Points on a hilly landscape, in no order, each with its height.
From any point a climber takes the steepest step (rise divided by distance) to one of its 2 nearest points. It stops when none of these is higher. Distance is the straight distance between rows; heights are no part of it.
<413>: [130  96 116  40 146 144 164 164  77 142 131 142 114 110 160 173  87 143
  91 180 168  94  72]  h=427
<824>: [134 160 112 149 130 164 104 134 120 168 176 175 156 126 178 129 129 142
  98  71 103 137 130]  h=600
<224>: [110 115 169 109  71 144 105 116 129 118 134 123  75 152  90 130 115 135
 133 131 122  85 172]  h=465
<2>: [142  83 145  93 102 106 106 139 142 126  84  99 124 120 155 136  81 194
 113 157 130 113 170]  h=697
<542>: [127 155  98 177  97 185 149 176 130 113 106 138 127 119 107 106 138  62
 182 131 146 102 128]  h=768
<844>: [110 130  60  91 135 128 153 120  84 129 144 155 163 115 189 141 145 126
 168 136 138 100  62]  h=364
<853>: [ 82  91 126 121 154  83 138  93 173 107 123  80 105 129 116  76 142 138
 105 115 153 163 138]  h=164
<292>: [147 145 134 151 147  98 148  84 185 150 175  83 161 128 130 173 150 105
  88 159 110 147 147]  h=252
<621>: [154 150 122 110 109 133 101 134 170 129 148 157 161 142  80 206 137 109
 146 200 108  78  77]  h=311
<380>: [138 166  83 135  96 148  90 153 161 153 188 156 125  90 114 147  95 119
  98  82 113 112 150]  h=719
<713>: [109 122 121  66 127  83 119 122 157 148  87 137 122 126  86 162 119 138
  93  75 151 169 130]  h=291
<388>: [160 131  60  88 124 121 133  98 143 117 137 117 173 147 163 112 144 153
 181 118 138  96  89]  h=326
<849>: [168 125 144 132 113  95 124 118 182 101 166 112 186 130  94 168 132 115
 127 193  99 127 121]  h=276
<448>: [159 129 100 173 183  88 113 109 141 104 149 144 106 160  83 141 118 113
 184 101 157 115 116]  h=415
<237>: [135 168 109 160 161 167  97 113 162 131 133  55 134 146 162 129  66  93
  84  89 153 147 159]  h=149
<900>: [151  73 119 113 125  92  83  71 134 118 129 181 154 145 108 157 134 195
 138 104 133 149 140]  h=304
<176>: [130  91 188  40 142 105 126  84 106 129 121 118 120 172 123 144 158 165
 141 133  99 141 120]  h=429
<191>: [117 156 117  92  90 184 111 181  96 132  77 102  75  85 146 123  41 122
  75 104 121 138 143]  h=285
<334>: [131 115 146 160 109 100 161 133  94  89  79  91 112 137 114 146 112  81
 136 134  79 114 140]  h=575
<286>: [173 163 146 152 157 164 125 100 123 147 195  87 107 146 128  83 116 107
 154 108 180 110 157]  h=573
<709>: [137 135 121  87 117 125 125 138 156 120 115 142 119 152  50 149 144 124
 192 183 101  81  47]  h=358
<391>: [117 160  96 127  78 157 124 138 122 136 156 122 145  65 132 134 119  84
 105 144 122 121 142]  h=621
<529>: [131 134 148 166 165 111 140 139 128 144 178 159 158 123 139 120 152 115
 117 122 104 125 109]  h=517
<804>: [ 75 120 152 132  66 150 105 162 143 121  88 134 105 134 107 126 124 117
 103 148 150 123 188]  h=396
<447>: [140 162 102 111 156  89  77 136 175 155 190 130 126  75 102 139 112 139
 100  93 160 152 167]  h=608
<764>: [167 134 132  83 153 122 118 170 116 143 105 166 169 101 131 135  95 153
 117 106 133 137  83]  h=436
<158>: [157 145 102 154  95 179 115 192  93 109 118 179 151  86 127 138 124  93
 198 154 153  97 113]  h=675
<154>: [134 162 122 183 130 137 131 136 180 134 179 106 180 158 145 135 148  99
  95 162 148 159 157]  h=231
<493>: [146 149 106 184  90 176 120 145 122 129 131 107 122  50 167  86  85 121
  90 137  84 128 148]  h=631
<687>: [151  98 103 182  98  89 136 103 170  91 121 150 107 141  62 132 153 154
 139 111  85 154 135]  h=382
<119>: [134 159 130 157 137 184 116 116 169 163 132 102 132 158 154 110 124 156
  87  99 190 158 179]  h=178
<656>: [115  89 122 162  70 103 130 134 127 105 102 141  90 105  95 107 125 142
 101 109  59 149 152]  h=413
<430>: [187 152 127 138  98 104 107 181 119 125 107 139 137  78  91 157 106 128
 138 151 105 124 131]  h=519
<188>: [109 103 122 150 120 130 111 103  95 110 148 160 129 148 102 186 115  84
 178 135 122  61 117]  h=414
<700>: [158 135 173 136 111 145 143 119 109 128 132  83 125 155 166  87 151 172
  94 126  76 188 160]  h=661
<740>: [115 138  99 125 145 103  92 114 123 126 115 156 126 109 152  70 171 192
 142 112 193 166 137]  h=16
<669>: [163 159 126 180  98 172 112  95 120 122 171  78 128  93 159  79 100 131
  73 132 107 186 161]  h=702
<293>: [106 125 140 172 120 164 148 139  70 131  82 106 112 106 146 160 112  70
 149 133 133 104 151]  h=652
<289>: [138 161 123 141 152 134 180 102  88 164  95  79 118 133 188  90 174 122
 145 115 107 132 110]  h=105
<929>: [130 142 176 136 149 111 145 148 132 172 153 167 159  97 134 107 176 148
  65 124 103 176 121]  h=467
<583>: [125  76 173  75 111 137 148 150 130 134 102 124 156 154 171 146 101 192
  98 137  94  94 128]  h=590
<906>: [100 139 121 102 120 145 150 170 129  98 118 145 107 137  77 126 116  57
 172 184 140  65  70]  h=408
<649>: [130 141 106 176 125 143 135  83 113 140 162  88 102 106 185 118 139 131
 127 137 105 104 163]  h=581
<606>: [126 115  88 153 161  88 146 121 162 119 110  99 133 157 163 119 160 165
 110  98  66 170 126]  h=136
<494>: [ 86  80 148 126 167 116 180 113 158 141  83 128 147 162 109 144 122 118
  85  79 123 137 100]  h=209
<917>: [139 150 131  82 125 132 127 147  88 144 121  98  86  94 168  79 121 152
 146 117 118 129 137]  h=59
<233>: [150 113 117  38 125 101 118 164 131 145  77 141 128 143 111 183  92 181
 123 102 126 135 114]  h=357
<147>: [141  93 159 169 100 115 146  87  92  74  94 138 148 140  70 137 144  83
 162 159 104 131  96]  h=518
<367>: [ 75 165 119  82  84 154 133 179 145 130  84  99  75 126 115 113  90 114
  95 115 121 120 156]  h=336
<181>: [ 88 137 113  71 159  96 160 119 166 148  96 142 155 157  89 177 125  88
 101  94 160 137  74]  h=244
<82>: [ 96 131 169 147 150 129 163 131 100 158 100 108 124 117 161 185 142  80
 106 169 146 108 147]  h=574
<744>: [115 125 158 137 125 129 142 112  89 167 153 108  89  99 200 130 150 169
 122 140  68 103 168]  h=524
<766>: [ 98  97 160 115 150 109 106 132 167 128 119 139 106 109  84 144 108 149
 144 165 170  71 130]  h=522
<806>: [157 159 119 170 166 117  98 135 122  93 163 161 124 125  91  98 136 109
 177 138 190 135 115]  h=454
<646>: [137 142 170 103 154 121 111 192 110 134 120 189 182 104 117  90 134 135
 102 138 136 169  88]  h=410
<640>: [122 191 125 122 140 124 151 142  93 160 105 112  75 110 136  89 169 114
 141  86 120 147 122]  h=83
<162>: [ 92 123 104 107 109 112 123 174 146 105  87 146  84 117  82 152 110 103
 161 160 173  77 121]  h=455
<896>: [104  97  99 138 138  98 162 158  81 123 115 166 102  96 149 167 124 156
 162 161 106  79  81]  h=440
<231>: [143  87 112 142  85 110  96  92 163 107 159 164 138 103  67 126 127 146
 133 133 149 126 144]  h=348
<553>: [132 159 130 105 148 153 118 101 105 162 143 115 103 166 130 132 113 111
 151  72 168 105 152]  h=703
<477>: [144 140 137 144 141 149 147  97 153 137 172 106 105 195 163  70 173 186
 120  82  87 203 154]  h=756
<850>: [107 112  98 162 135 102 148 107 187  91 153 101 104 155 129  71 159 193
 114 106 123 190 139]  h=150
<433>: [172  81  91  73 146  94 121  57 141 116 150 131 173 141 138 130 122 173
 152  80 105 141 105]  h=286
<152>: [ 84 142  87 163 121 167 170 147 163 131 113 141 151 127 152 107 177  86
 160 152 143 104 105]  h=760
<703>: [ 89 112  51 136 139 139 170 167  57 120  98 143 115 116 204 187 127 114
 176 155 144  92  82]  h=403
<594>: [157 110 104 166  83 122 105 171 113  99  86 151 137 123  94 149  75 141
 108 100  85 146 143]  h=458
<916>: [153 123 198  76 141 111  82 110 123 113 151 116 122 174 109 117 144 142
 149 150 136 148 149]  h=355
<515>: [108 144 100 207 160 128 172 105 119 142  94 101 130 156 187 115 171 121
 114 101  86 150 119]  h=121
<60>: [172 147 146 159 121 133  88 181 104 109  92 167 171 102 120 162 127 109
 166 177 156 143 124]  h=589
<650>: [126 126 188  68 123 133 140 128  95 105 155  97 165 158 119 133 104  82
 120 158  96 118 106]  h=246
<72>: [109 119 134 174 149 141 122 139 143 159 106 185 120 114 111 167 132 127
 149 141 192  91 135]  h=615
<246>: [149 137 146 167 148 155 111 118  99  96 181 129 110 134  93  71 101  61
 157 110 187 134 147]  h=506
<332>: [114 134 157 118 117 168 134 122 142 164 178 134  88 136 127 108 134 129
 125  93 115  90 157]  h=560
<118>: [130 108 203 127 148 131 118 102  86 156 167 120 127 148 174 102 141 150
  96 118  95 145 168]  h=567
<17>: [ 84 113 133 190 123 141 142 130 159 133 117 165 140 103 107 137 179  86
 139 176 173 119 126]  h=693
<283>: [129  71 166  62 113 135 146  93 138 129  99 123 175 172 148  96 152 186
 123 143 114 121 118]  h=507
<889>: [111  87 110  57 128 101 158 132  70 126  98 132 111 112 171 162 114 174
 127 142 114 105  70]  h=489
<108>: [139 141 106 165 129 136 126  56 125 119 162  67  97 109 145 103 141 121
  97  98 108 182 159]  h=637
<7>: [138 140 105  78 123 118  99 143 104 139 114 152 118 107 147  47 138 193
 148  82 134 154 116]  h=35
<84>: [117  93 123 147 171  89 128  91 112  94 117 139 127 154  72 166 119  83
 179 145 139  92  83]  h=464
<504>: [114 145 191  75 140 117 116 103 130 105 149  91 133 207 105 129 154  83
 143 172 121 120 119]  h=294
<726>: [ 87  89 158 130 175  94 137 124 124 107  84 113 127 138 113 121 108 103
  91 118 152 151 137]  h=185
<221>: [117 159 134 158 143 172 108 145 175 146 180 149 177 130 151  89 143 129
  91 126 207 185 161]  h=206

For each start below, name the point where the climber stops.
<221> => <542>
<433> => <889>
<7> => <764>
<906> => <542>
<650> => <2>
<900> => <542>
<850> => <764>
<504> => <2>

Call two points neighbours if one is among the 2 nearest of the other. Go from one point of each pair to the other, from neighbour to neighbour, staying as high as possible. Name the lowest point that can't be avoided.
<477>, <2> => <233>
<84>, <553> => <448>
<477>, <764> => <646>
<477>, <669> => <744>
<380>, <669> => <391>
